A landscape with many valleys, sampled at points; each row gives a point and its height.
From any point a ball rolls to the lowest of the 2 points nearest to it. It stops when none of these is lower. Distance is the straight distance between rows; heights are no part of it.
Q769: [ 51   3 -26   7  -6  27 -31  -8   7  24  18 -25  12  -5  19 -26  16   3
 -28  -8   2  38]  h=451
Q582: [ 22   8 -46  22  -4 -31   2  10 -43  -5 -21   9  39 -22 -43  20   6  40
 -21  17  -6 -27]  h=283
Q547: [  8 -14   5  12 -35  20 -31   1 -26 -31  12 -23 -25  24  -3   4  25 -16
 -14   4  -4  49]  h=324
Q610: [ -2 -13  13  30 -15   5  -5   4  10 -49 -17   2   0  13   1  25  18   9
 -28  13 -25  19]  h=355
Q880: [ -4  -1 -38  36  -8 -16  -5   8 -16  10 -34  48  37 -28  12  -9 -12  61
  -2  -7  -4 -16]  h=391
Q906: [-29  -9 -29 -10 -27  38 -51  -1 -55 -19 -10 -13 -18  38 -20 -13   1 -12
  12  23 -23  31]  h=305
Q412: [ 43  25  33  -6  45 -16  52 -13  52  24   0  13   9 -56   3  16 -10   5
   3  -4  30 -35]  h=360
Q534: [-26   2 -15 -30 -48  -9  -6   9 -18   3  42 -28 -24  38 -37  -3  -6 -18
  22   2  -7   5]  h=794
Q963: [-45 -20  43  14  -3  17  17  -5  30 -58 -30  17   4  22  40   9  -3   2
 -24   8   7   9]  h=338
Q171: [ 22  25 -25 -30  23  24  17  23  43  50   7  -2  -7 -40 -19  25 -31  22
   0   3 -23 -19]  h=560
Q410: [-11   9 -36 -37  12 -25   6  21 -38  17  58 -43   4   4 -47 -13 -26 -10
  23  18   9 -14]  h=575
Q738: [ 16  22 -32 -28  33  24   4  17  29  52  31 -28  -2 -17 -12  -6 -41   1
   8  -6 -31 -14]  h=568
Q300: [  3 -10 -66  15  -8  34 -12  29   5 -15 -22 -31  22  -4  -3   7 -20  41
 -23  10   4  28]  h=182
Q117: [ 61  24 -20  -3  20  26 -28 -13   8  38  26 -39   6   1   0 -38  12 -13
 -12 -18   6  18]  h=461
Q757: [-13   9  26  20  -3  51 -14 -12  32 -22 -35  24  15   8  60 -17  -8  10
 -12   5 -35  12]  h=88
Q278: [-19  -2   2   1 -18  44 -45 -12 -25 -14 -21   4 -15  35   2 -16   4 -18
  19  13 -38  19]  h=281
Q930: [  0  -4  15 -36  39  49   6  11  51  -7 -51  -7 -37  11  30 -10 -17 -16
 -18  18 -16  -6]  h=272
Q493: [  7  11  36 -10  21 -43  35  -9   5   5   9  14 -11 -19 -12  28  16 -15
  19   0  29 -46]  h=430
Q903: [ 30  12  -6 -13  32 -25   2 -39  10  47  48 -27  17 -23   2 -40 -34  -8
  21 -12  48  -2]  h=633
Q806: [-21  19  48   9 -27  25  33   2  56  -1 -20  41   3  -4  28   6 -25  23
   5   6 -36  -8]  h=284
Q243: [ 29  12  -4  16 -30  39  -2   2  39 -12  10 -30 -11  11   9  -8 -10  -8
 -16  -8 -17  35]  h=96
Q55: [  5  11  38 -27   7 -52  40  11  17  17   8  19 -10 -40 -24  54  -8 -12
  16   5  -3 -48]  h=444
Q30: [-59 -31  36   3  15  -9  18 -12  20 -38 -40  41   0  14  42  -8  -1   0
 -14  -4  24 -17]  h=354
Q213: [-23  -9  37  10 -36 -23   3 -13  -2 -18  12  24  -7  18  27 -12  30 -16
   5 -13  20   9]  h=136
Q683: [ 10  19 -22 -30 -25  17  54  37  41  25  17 -29 -25  -3 -49  37 -43  12
   5   4 -19 -11]  h=204
Q960: [-58  -8  -3 -31  -5 -12  -7  -4  -4  10   3  -2 -24  25  14 -12 -20 -22
  48  -7  -1 -25]  h=729
Q780: [-20   0   0 -11  18 -37  47  -8  14  17 -10 -33 -21  -1   1  -4 -47 -22
  11 -10  83 -44]  h=698
Q542: [-42  -3  -6 -13  -7 -33  10  -4   7  18  17  -5  -8   9  16 -24 -26 -18
  36 -21  36 -26]  h=720
Q133: [  2   2 -18 -21 -15 -27  10  17   8  54  46 -38   3  24  -7 -47 -39 -16
   1 -15  20  29]  h=529
Q785: [ 43   2 -49   7 -12  34 -22  14   8   4   8 -49   6   7  -4 -14  -9  19
 -39   2 -10  42]  h=463
Q447: [ 25 -20 -44  38  11 -20  -5  23 -18 -27 -27 -23  39 -24 -23  46   1  51
 -33   8  24  -1]  h=285
Q758: [-24  -8 -13 -14 -55  -2   2   9  -4 -23  12 -39 -32  51 -43   5 -18 -20
   2  16  -3   7]  h=799
Q296: [ -9  -2  25 -14  30  62  -5 -10  36 -17 -27  -2 -31  31  36 -24 -18 -19
 -18  11 -36   7]  h=253
Q640: [  5  10 -18  23 -18 -51   8   0 -25   4   3  21  29 -25 -30  12  -1  37
   0   5  18 -33]  h=308
Q895: [ 39 -39  -1  45   1   5 -35  14 -30 -41 -22  -6  22   5 -11  30  31  37
 -27   7 -27  43]  h=466
Q908: [ -3  14  29  -7  -5  50  -7 -17  37  -1   1  -1  -9  31  33 -29 -13 -20
   9  -4 -44   9]  h=231
Q798: [ 31   4  21  12  40  12  17  -7  35 -19  -2  -6  10 -14  23  -3  22 -11
 -38 -22  28   2]  h=409
Q639: [  1 -17 -30  43  -1 -19 -11  11 -16 -19 -44  19  30 -15   7   5   2  41
 -17  -1   4  -8]  h=407
Q672: [-27 -10  30  23 -18 -27   8  -6 -13 -34 -16  46  -1  16  11   3  30   1
  -7  -8   4  -8]  h=167
Q603: [ 15 -18   9  18 -32  22   2   5  30 -24  -2 -28   1   7  34  -2 -12   9
 -25  -8   5  47]  h=62
Q996: [ -5 -26  57  -3 -16   7  30 -10  29 -47  19 -11 -13  31  23   2  15 -21
 -42 -22  30  33]  h=334
Q112: [  0   4 -34   4 -40   5 -22  12 -22 -18   4   0   6  10 -39  13  19  18
  -6  21 -37   5]  h=763
Q575: [  7 -19  13  45 -54  -6  -3   8 -11 -56  -8  -3   4  13 -12  40  20  23
 -23  13 -25  30]  h=366
Q972: [ 10  12  -2   4 -31  14 -19 -11  18  17  28   2  12   7  15 -30   5   4
  12 -13 -23  26]  h=198
Q384: [-24  -5  22   2  42   1  -5 -10   8 -11 -33  34  -6   5  32 -16  24 -12
  -8  -6  10 -18]  h=219
Q707: [-21  12  45 -10  21  25 -19 -12 -23 -17  -1  21 -20  29  28 -33  36 -32
  -3 -23  10  24]  h=293
Q266: [  2  15   4  11 -18   8  -1   1  27   5   1  17  10  -9  13  -8   5  19
  11 -13 -19   2]  h=174
Q468: [ -4  15 -38 -11  30 -25  -3 -18 -21  27  16 -13  26 -32 -20 -23 -27  16
  23  13  61 -32]  h=500
Q135: [-37   3  35   4  43   3 -19 -13 -48 -13 -26  46 -11  18  29 -27  39 -31
   7 -25  23   1]  h=268
Q924: [-18  -5  46   0 -34  -1  38 -14  49 -18  11   7  -9  18  50 -28  -9 -16
 -12 -26  21  24]  h=186
Q196: [ 50  38  17  20  26 -17  53  -1  46  15 -16  19  11 -41  -2  26   1  18
 -22  -8  17 -28]  h=373
Q331: [ -9  11  -5  19 -17 -47  37   4   8   6  -2  20  19 -31  -7  24 -11  25
   4  -8  38 -33]  h=336
Q850: [ 30  19  13   7 -29  30  -3  -6  28 -17  20 -14 -19  20 -23   8  19 -11
  -5   3 -43  20]  h=128
Q385: [-16 -21  18  23  28 -14   3  -4 -20 -37 -38  35   5  14  21  -1  24  -1
 -16  -3   7  -6]  h=195
Q848: [ -6 -34  24  33  -7  13 -35  -2 -23 -42 -22   9   1  17  31  -7  24   7
 -15   6  -3  45]  h=282
Q583: [ -7  -1  71   4 -13   0  32 -23  38 -40  20  19  -5  26   9   3  31 -20
 -36 -24   5  22]  h=322
Q313: [ -2  -4  -3 -40  42  12  17  10  35  19 -45   2 -28 -21  17  -3 -24 -22
   2  11  26 -44]  h=311
Q538: [ 39 -36   1  17  -1  17 -18   1  14  -1   6 -49  -4   9  42 -11  15   3
 -43 -10  29  59]  h=450
Q158: [ 12   7 -13 -15  -3 -19 -18  -6 -33  15  45 -23   1   4 -41  -5  11 -18
  13  -7  19   0]  h=776
Q723: [  2  -9  -1 -28 -37 -33  13 -17 -12  50  70 -18  12  12  12 -27  -9 -21
  19 -24  10  38]  h=505
Q860: [-42 -19  16   8  59  -4 -13 -16 -33 -13 -50  41   0   6  37 -31  30 -16
  -6  -9  24 -11]  h=244
Q426: [-23   6 -26 -33  -2  43 -15  16  18  25 -29 -13 -20  24  -3 -10 -49   5
  19  25 -50  -7]  h=515
Q310: [ 17  19 -20 -22  40  -1   6  11  41  48  17 -43 -10   7  -8 -21 -47 -17
   4 -16 -10 -10]  h=577
Q748: [ 25   1  -6  -5  23 -26  -6 -34 -10  24  24 -34   5 -15   0 -38 -17 -20
   9  -8  73  -8]  h=642
Q801: [ -8 -14 -47   4  27   2 -11   7 -18  -9 -36 -22   1  -7 -19  19   3  -3
  -9  10  33 -13]  h=611
Q48: [-13  19  39 -20  27  18   2  -5  -4 -15   5   9 -36  27   0  -6  27 -34
   8 -12  -1   3]  h=313
Q784: [ 56  16  21  29  58   2  24  -9  28 -16  -7   5  17 -23   9  12  27  13
 -57 -11  16  -2]  h=399
Q513: [ 20  13  15  -7  37 -25  -8 -38 -10  33  56  -6  13 -28   8 -18   0 -30
  31 -20  31 -12]  h=624
Q314: [-24   4  14   7 -77 -20  24   5  11 -23  15   9  -5  18 -20  26  -1   2
  18   5 -17   5]  h=396
Q186: [-13 -29 -43  24  12 -24 -38  -1 -63 -18 -27   8  13  -9 -13  -4  23   4
  -4  16  22  -6]  h=395
Q167: [ 34   0 -16  44  18 -27  -8  -5 -16 -10 -27  20  36 -32  12   6   8  28
 -25  -8  17 -12]  h=421
Q863: [-21   7  -7  17 -10 -37  16   0  -1  21 -12  42  25 -22  14   8  -3  27
  27 -10   7 -32]  h=358
Q323: [-21  13 -16 -15  37 -44  -6 -27 -28  28  48   6  18 -45 -19   3 -25  -7
  34  11  23 -27]  h=599
Q471: [ 19  23 -46   4  26  -8  -8  -8 -14  23  -8 -11  37 -36 -20 -13 -15  27
  -2  19  42 -22]  h=484
Q174: [  3  21  -5   6 -18  18 -16   5  16  17  -7  29  15 -13  -5  13  -8  33
  23  14 -85  -6]  h=248
Q786: [ 12  17  -7  10   7 -12  47   7  34  42  10  25  15 -49  -8  24 -27  21
  14 -13  15 -29]  h=544
Q558: [ -8  -1 -22   5  10 -21 -28  -4 -63   6 -15  22   8  -4 -29   4  26  -4
  12   7  12 -15]  h=413
Q99: [-25 -11  -4 -13 -15 -21  54  19  41 -23 -23 -28 -45  13  -3  29 -35 -17
  -6  -3  37 -24]  h=653
Q659: [  9  19  11  -4  52 -41   6 -29   0  34  27  15  16 -51  -4   9 -17  -3
  27   7  12 -38]  h=609
Q336: [ 14   6 -78  16  14  13  -4  30 -12  -6 -15 -21  34 -24 -21   7 -13  45
 -29  22  20   1]  h=223
Q746: [-19  -2 -45   3   0 -26 -22  -1 -37  22 -11  13  37 -18  -9 -19  -3  19
  14  10  32 -26]  h=448
Q340: [  9  14   6 -18  23  16 -28 -12  -2  22  40 -16 -22   9   6 -24  11 -31
  28 -25 -22  13]  h=357
Q588: [ -6  -4 -11 -31 -23 -13 -23   7 -33  29  68 -26 -12  27 -24 -31  -6 -24
  20  -7 -11  20]  h=788
Q721: [ 15   4 -62  16  15 -18   6  15 -24  -4 -30  -4  34 -33 -30  23 -10  38
 -29  24  32 -22]  h=255
Q699: [ 16 -46   1  37   3 -11 -34  11 -38 -37 -14 -11   7   1  -6  27  43  17
 -24  -2  12  43]  h=457
Q366: [  0  12  36 -48  30  19  12  -1  15   3  -1  -7 -52   5 -11  18  18 -38
   9  -1 -14 -20]  h=335
Q503: [-19 -16 -12 -17  18 -10  48  25  36  -6 -41 -24 -36 -13  10  29 -36  -7
 -12   2  57 -34]  h=643
Q967: [-16   7  68   4 -16  29  18 -20  32 -37  -8  25  -4  33   8   7  10  -5
 -38 -12 -26  10]  h=310
Q501: [  7  14  47  -7  -1   4  21  -4  24 -19  -4  26 -19  16  -9  25  28  -3
 -15   5 -35 -12]  h=212
Q83: [ 68   0  -6  49   3 -36 -11 -12 -37 -11   1   6  26 -25  -4  12  30  26
 -41 -14  11  -1]  h=434
Q728: [-22  11  46   6 -14  23 -12  -7 -16 -22 -15  34 -16  30  -4  11  20 -15
   8  15 -50  -1]  h=214
Q632: [-30 -36 -18  -8  36  -3  23  21  19 -17 -67 -17 -20 -13  15  33 -23  -2
 -12  19  43 -25]  h=634
Q436: [ 17  -3  32  23   1 -40   7 -11 -40 -23   1  42   3  10   1  -1  35   5
  -8 -16  -1 -22]  h=196
Q983: [ 19  20  28 -34  48 -15  36  -1  46  40   3  16 -10 -64   5  19 -31 -10
  20  -1  14 -41]  h=345
Q616: [ 31  23   0  23  -8  64 -34  -8  20  -8 -13  -2   8   8  11  -7   9   8
 -12  14 -65  19]  h=171
Q264: [-34  -8 -34 -10  12 -32 -21   0 -53  20   0  22  22  -7 -27   1  10   7
  31  17  -3 -36]  h=429
Q742: [-57  -7   4 -40   1   7 -15   2  -5   9   0  15 -24  11   6   2 -18 -16
  50  13 -41 -20]  h=737
Q251: [ -5  -1  -8   5  -4 -30  64  12  32  16   6 -26 -14  -4 -10  -3 -51 -10
   0 -23  72 -19]  h=688
Q602: [-23  -1  22 -26  -6 -32  63   8  47   3   4 -22 -37  17   0   7 -32 -37
  14 -15  40 -31]  h=662
Q805: [  1  -2 -52  18 -13  42 -28  13  12   0 -22  -7  19  -7  19 -14 -17  33
 -11   7 -17  23]  h=147
Q627: [ 37 -11  12   9   7  29 -18 -13   4   1  19 -24 -12   8  37 -25  35 -17
 -34 -18   8  60]  h=440
Q825: [ 39 -20 -25  35 -22  15 -37  14 -18 -30  -1 -28   8   3 -22  39  32  30
 -37   7 -24  52]  h=475
Q685: [ -8  13  66   8 -15  24  23 -11  39 -23 -23  48   9  14  23  12   0  12
 -21   9 -52  -8]  h=296
Q952: [-51 -22  36 -10  16 -26  14  -5 -11 -18 -52  57 -11  10  25   2  16   3
   4   5  -1 -31]  h=370
Q853: [ -3  17  33   1 -23  27  58   8  77  11   3  22 -13 -12  23  10 -23  12
  18 -16 -26   0]  h=266
Q327: [ 21   4  33  19 -24  24 -24 -10 -28 -22  17   5 -21  16  15  -8  49 -14
 -22  -4 -15  60]  h=309
Q712: [-16  -3  32 -15   4 -36  66 -11  36 -23   5 -13 -21  -3  -3  15  -2 -33
   4 -18  65 -37]  h=671
Q762: [ -4   2 -51   8   9   1 -12   3 -11  27 -11  -2  33 -25  18 -31 -20  18
   2  -5  38 -10]  h=467
Q492: [ 25  -1 -19  -2 -23  -7  -9   6 -22  -4  28 -27  -2   7 -31   4  23 -16
 -13   2  27  11]  h=772
Q127: [-49 -41 -47  15  -2 -16 -22  10 -48 -26 -45   0  20   2 -11   9   7  11
  -7  18  20  -3]  h=374
Q345: [-14  10  64 -14  -2  -6  13   1  -9 -25 -13  41 -33  27 -16  28  32 -10
   6   6 -44 -17]  h=194
Q901: [ 30  24  28   0  43  18   9 -19  23   4  14  -3  -1   4  19 -22  30 -23
 -12 -24  16   2]  h=420
Q585: [-40   3 -38 -22  -7 -43   1  16 -40   9  37  11  27 -14 -31   8  -7  15
  30  22  -3 -29]  h=447
Q718: [  2  -6 -13  30   7  46 -26  -1  19 -19 -37   7  15   3  42 -13  -9  23
 -15  13 -33  23]  h=114
Q17: [-44 -30 -51   5  -7   3 -32   9 -58 -20 -39   4   1  13 -35   8  16   3
   4  35  -8   4]  h=353
Q674: [ -9 -30  17  15 -11   3 -37 -16 -29 -15  -5  16   3  12  62 -29  30  -3
 -15   1  20  52]  h=265
Q871: [-23 -17  62  10  -7  42   0 -11  17 -57  -6   1  -5  32  26   9   2 -11
 -28   4 -11  32]  h=323
Q933: [-27  -5 -13  -5 -32   3 -38  -4 -23   5   7  21  11  13   3 -18   5   8
  24   1 -22   5]  h=750
Q141: [ -6  -9  10  -1 -27  12 -22 -12  -4   3  11  -5  -7  29  37 -36   7 -14
  -3  -8   0  32]  h=224
Q472: [-12   2 -38 -19 -19 -13  17  33 -18  37  34 -27  16  13   2 -59 -42  17
   3  -1  10  21]  h=545
Q553: [-13  -1 -13 -43  16  -5 -11  13 -22  24   4  -4 -25  -3 -39  32   4 -24
  28  18 -11 -29]  h=376
Q400: [ 19   5   1  24 -16 -27 -17  -1 -50  -8   0  22   0   5 -30  16  38   5
   3  -9 -35 -10]  h=480
Q185: [ 32  27  20  19 -51  52 -10 -12  30 -10  12  -3   9  13   0  -1   7  -3
   0   0 -67  31]  h=151
Q227: [-15  10  30   5 -18  20 -24  -8  -2   4 -13  35   3  11  -1   8   7   6
  30  23 -78  -4]  h=232
Q497: [ 28  17  10  10 -34  28   9  -5  51  19  33   1  19  -8  19 -13 -11   9
  14 -22 -42  32]  h=173
Q427: [ -9  -6  24  14 -10  60 -37 -12 -18 -31 -12  -7  -9  32  28 -17   4 -28
  -8  15 -35  38]  h=263
Q458: [ 13  21  14 -10  64 -17 -14 -32 -12  40  44   8   0 -46   4   5  -2 -25
  25  -3 -10 -18]  h=616
Q571: [ 18  -8 -12   6  -6   5 -33 -14 -27  13  10 -23   3  -1  15 -24  20 -17
 -11  -9  41  20]  h=659
Q794: [  3   2 -37 -19   9  30 -48   3 -15  35   7 -28  -7  35   1 -49  -7  -8
   6   2 -18  14]  h=487
Q199: [-38   3  -6 -19  21 -33  21   3  15  23 -10 -18 -22  24  15 -30 -43 -28
  18 -15  56 -34]  h=710
Q888: [ 18  22 -20  -2   7  15  35  18  41  53  30   2  15 -42 -15  14 -28  25
  15 -15 -15 -13]  h=553
Q837: [  7 -32   3  28 -10  32 -26   8  -6 -47  -9 -28  -5  22   3  30  15   6
 -20  14 -10  44]  h=340
Q795: [ 25 -32  38  15  -4  -2  13  -2  13 -40  19 -34 -12  21  13  16  35 -20
 -38 -18  39  44]  h=347
Q953: [ 24  29 -11  -4 -33  25  62  19  64  24  21  -8  -9 -10 -31  34 -28  20
   4 -11 -30   2]  h=175
Q346: [-31   5 -12  -8 -41 -13   3   6   1  -2  23   8   2   8 -25  19   1   9
  31   4 -28 -10]  h=412
Q679: [-19 -20  39  18 -35 -14  20  -9  26 -32   4  25   3   5  50 -16  10  -5
 -13 -17  25  21]  h=163
Q563: [ 26   7   5  24  22 -15 -28 -17 -44  -2   0   6   7 -14   1 -10  36 -23
 -11  -4  44  11]  h=667
Q123: [ -9  -2  -4 -18 -24 -39  13 -12  -6  42  63  -5  31 -17  18 -34 -25   2
  24 -25  27  13]  h=493
Q72: [  7 -40 -37  27  26  16 -33  20 -29 -35 -36 -28   1   5 -30  35  23  16
 -16  17   2  22]  h=327
Q727: [ -7  -9  -1 -33  27  33  12  25  49   6 -70  17 -29 -18  34  -5 -25  -9
  -1  14  -7 -25]  h=290
Q351: [  9  18 -37 -38 -11  16  26  37  25  15 -13 -27 -16 -13 -53  35 -28  18
  -9  22 -18 -25]  h=230
Q958: [-13 -13  21 -19  27 -51   9  -6 -41  14 -25  40 -11 -21 -10  19   6  -8
  34   8  -2 -56]  h=400
Q919: [ -7   7   2 -44  13  20  -8   8  -7   2  -8 -23 -60  19 -29  22   9 -33
  24   9 -19 -20]  h=356
Q64: [  5   4  19 -49  39   4  20  17  41  36 -19  -1 -18 -42   9   8 -30 -22
  23   4   4 -46]  h=330
Q887: [-24 -41 -42 -15  43   5  -3  14  -4 -20 -58 -29 -16   0  -5  19 -10 -14
  -9  22  34 -17]  h=623
Q819: [ 17   3 -49 -10  39  25 -19   0  -9  15 -21 -30  -4  -3 -10  -6  -1  -6
  -7   9  10 -15]  h=600
Q353: [-27   0  -7 -11 -27  28 -41  -7 -13  10  21  15   8  16   3 -17 -13   1
  35   8 -64  15]  h=746
Q478: [  9   3  21   7   3 -25  65  -9  46  -5   5 -22  -9  -7  16  -6 -26 -25
  -5 -30  73 -17]  h=679
Q840: [ 23 -34 -36  36  28   4 -23  28 -15 -30 -46 -26  31 -11 -18  40  11  52
 -19  13  -6  11]  h=307
Q202: [ 25   9   4   3 -13 -27   2   7 -30  -3 -15  24 -12   2 -46  40  24  19
   5   8 -53 -25]  h=470
Q259: [ 47 -32   1  53  19 -25 -30   4 -54 -27 -13   1  24 -13   8   9  41  25
 -39 -10  10  23]  h=446
Q216: [-12  -5  42  33 -13  55  15  -1  50 -43 -24   8  15   8  47   8 -20  19
 -26   9 -30  27]  h=60
Q393: [-21 -20  19   0  -7  18 -39 -12 -30  -7  -4   0 -17  31  55 -46  17 -25
   2  -6  13  45]  h=246
Q923: [-30  -3 -28  14 -12 -29 -10  14 -23  12 -32  52  28 -22  10  -2  -9  42
  29  -1 -13 -33]  h=375
Q687: [-29   7 -28 -12 -16 -24  16  11 -16  39  55   3  35 -26   3 -21 -33  22
  32 -11  13  -4]  h=479
Q361: [-15  -5 -36   6 -29 -12 -23  10 -42 -14 -27  26  12  10 -32  13  14  26
   7  21 -41 -13]  h=759
Q717: [-34  -8 -24   6 -22 -11 -38   6 -51   5  -5  38  23  12 -19  -8  16  18
  32  11 -42  -7]  h=755
Q62: [ 16   9  12 -16  17  15  -2  -4   9   0  23 -25 -29  21 -16  -5  14 -40
   8 -21  -2   3]  h=337
Q438: [ -6  11 -17  -7  17 -22  41  10  13  43 -14  30  14 -58  -8  25 -42  34
  20  11  40 -54]  h=532
Q284: [ 15  -2  23 -45   4 -34  14  28   6  16 -10  16 -16 -40 -38  57  -4 -13
  15  21 -23 -47]  h=453
Q391: [-24   8 -26 -38  12 -44   6  -6 -43  21  72 -17  17 -23 -33  -8 -24  -6
  30  21  20 -19]  h=587
Q84: [ 27  13 -19 -18  13  13 -42   1  -6  52  36 -37  -4  22   3 -50 -10 -18
   2 -17  -9  27]  h=474
Q995: [ 10  19  48 -15  -1  19  27 -22  54  -2  31   6  -4  19  22 -21  12 -24
   3 -33 -22  17]  h=226
Q61: [ 16 -10  22  20 -24 -54  -1 -22 -56   3  26   7   1 -16  -2  10  36  -5
 -13 -10  63   8]  h=680
Q262: [-35 -21  10 -12  31 -33   4  -3 -40   7 -55  50 -14  -6   1   1  21 -12
  26  11  -5 -39]  h=386
Q787: [  1  -9  50  25   2  15 -22  -8 -28 -39  -9  29  -8  21  17 -10  34  -1
 -32  -7 -19  41]  h=295
Q688: [ 38  27 -36  10   3  54 -27  -4  33  10  -9 -14   7  -3   0 -10   6  18
 -15   0 -47  16]  h=189
Q54: [  8 -12 -12 -26 -45 -46  22   0 -15  54  51 -39  11  27   2 -38 -22 -15
  -1 -11  40  35]  h=517
Q128: [ 21  11 -24  12 -23  -8 -17  10 -10  -6  13  -8  12  -5 -40  21  25  11
 -15  -4 -12   1]  h=767
Q835: [ -9  13 -34  -8  28 -10  29  -3   4  44   7   7  19 -45  -9  -7 -46  36
  23  11  58 -40]  h=518
Q304: [  9   1  13  25  -9  29  16   4  49 -29 -13   0  -1   2  40  -2  -9  12
 -25  -8  -7  22]  h=26
Q263: [-33   6 -24  -4 -25 -38   6  19 -27  19  38  30  44 -31 -12  -8 -12  35
  33   0   5 -22]  h=464
Q878: [ 30   9  24  -4  19  34 -13 -17  19   5  16 -10 -10  19  38 -43  18 -28
 -19 -27   0  32]  h=432
Q488: [-45   8   3 -20 -19  30 -18  -3  10  14   5  11  -2  12  12  -2 -33   1
  45  17 -63  -3]  h=742
Q126: [ -5   3  -3 -34   6 -33 -16 -13 -45  27  75 -29  -8   1 -31 -17  -6 -41
  27 -13  22  11]  h=782
Q969: [ 64  38   5  31  37  12  26 -15  47  14  -4  -3  26 -36   8   9  15  19
 -33 -15  18  -8]  h=387
Q800: [  7  -4 -26  -1   9 -17 -25 -15 -31  16  10 -20  14  -7   0 -28  -3 -14
  -1   0  60  -8]  h=651
Q356: [-10 -14   8  27 -78 -31  14  10  -2 -48   3   4   0   7 -18  35   9   9
 -16   8  -3  23]  h=380
Q670: [ 33  -9 -45  21 -17  20 -33  14 -17 -15   5 -33  21  -4 -17  15  14  23
 -38  11   2  37]  h=476
Q462: [ -5  13  37  12 -27  66 -19 -14  13 -17  -2   1   0  35  22 -13   4 -23
  -2  19 -55  19]  h=249
Q182: [ 18  22   8   4 -33  22  45   6  57  23  38   4   7  -9 -11  17 -21  17
  20 -20 -45  21]  h=148
Q511: [ 38   2  23  24  17 -41 -17 -30 -72  -6  12  -1   3 -15  -2  -4  43 -11
 -20  -7  63  26]  h=673
Q374: [ 28   4  25 -22 -13 -25  17  22  -1  -4 -20  26 -26 -13 -50  55  19   2
   5  18 -48 -41]  h=462
Q172: [ -5   9 -52 -24 -16 -15  16  36 -39  24  44 -37  22   1 -25 -38 -25  19
  21  21  15   0]  h=559
Q466: [-48 -16 -40 -15 -34  12 -29  11 -40 -19 -13  -3 -11  31 -36   2   3  -1
  14  33 -24   0]  h=331
Q408: [ 13   1  45 -10  43 -61  20 -22 -32  11   3  32  -9 -29 -26  28  10  -9
  25   7  15 -54]  h=415
Q947: [-27   4   2 -21  -1 -18  -4   1  -9   8   8  12 -13   3 -21  18  11 -15
  31   3 -10 -24]  h=394
Q369: [  8   2  40  -3 -30  17  14 -16  46  -7  16  -8 -13  31  35 -32  -6 -23
 -10 -22  -7  28]  h=207
Q46: [-22  -1 -31 -23   2  41 -36   6 -11  12 -10 -23 -19  40 -10 -25 -25 -12
  14  14 -36   5]  h=502
Q6: [  3  14  17  -2 -14  15   8   1  33 -13 -14  12  -5   1   5  18   3   7
   6   9 -39  -8]  h=197
Q106: [  6  23  48 -16   2   9  53 -15  69   4  26  18  -9   1  13  14   7  -8
  10 -20 -29  -1]  h=245
Q448: [ -7 -32  -7  20  23  28 -27  16 -35 -50 -48 -20 -20  21 -35  43  27   4
  -6  14 -18  34]  h=344
Q34: [ 17  19 -29 -14  32  11   4   2  21  30  -1 -33  -9  -8 -13 -11 -18  -3
   4   1  18 -22]  h=589

Two balls start at each pair of points below. Name the first point that both come to, or write -.
Q478 / Q903: Q264
Q340 / Q158: -
Q878 / Q571: Q908
Q83 / Q840: Q721
Q448 / Q895: Q721

Call two points neighbours if one is among the 2 nearest of the other. Go from one point of each pair to the other, from neighbour to neighbour, staying as low as possible. Name the highest point that can't be avoided.
Q345 / Q182: Q501
Q769 / Q908: Q84
Q345 / Q213: Q346
Q908 / Q967: Q538
Q182 / Q266: Q972
Q304 / Q266: Q448
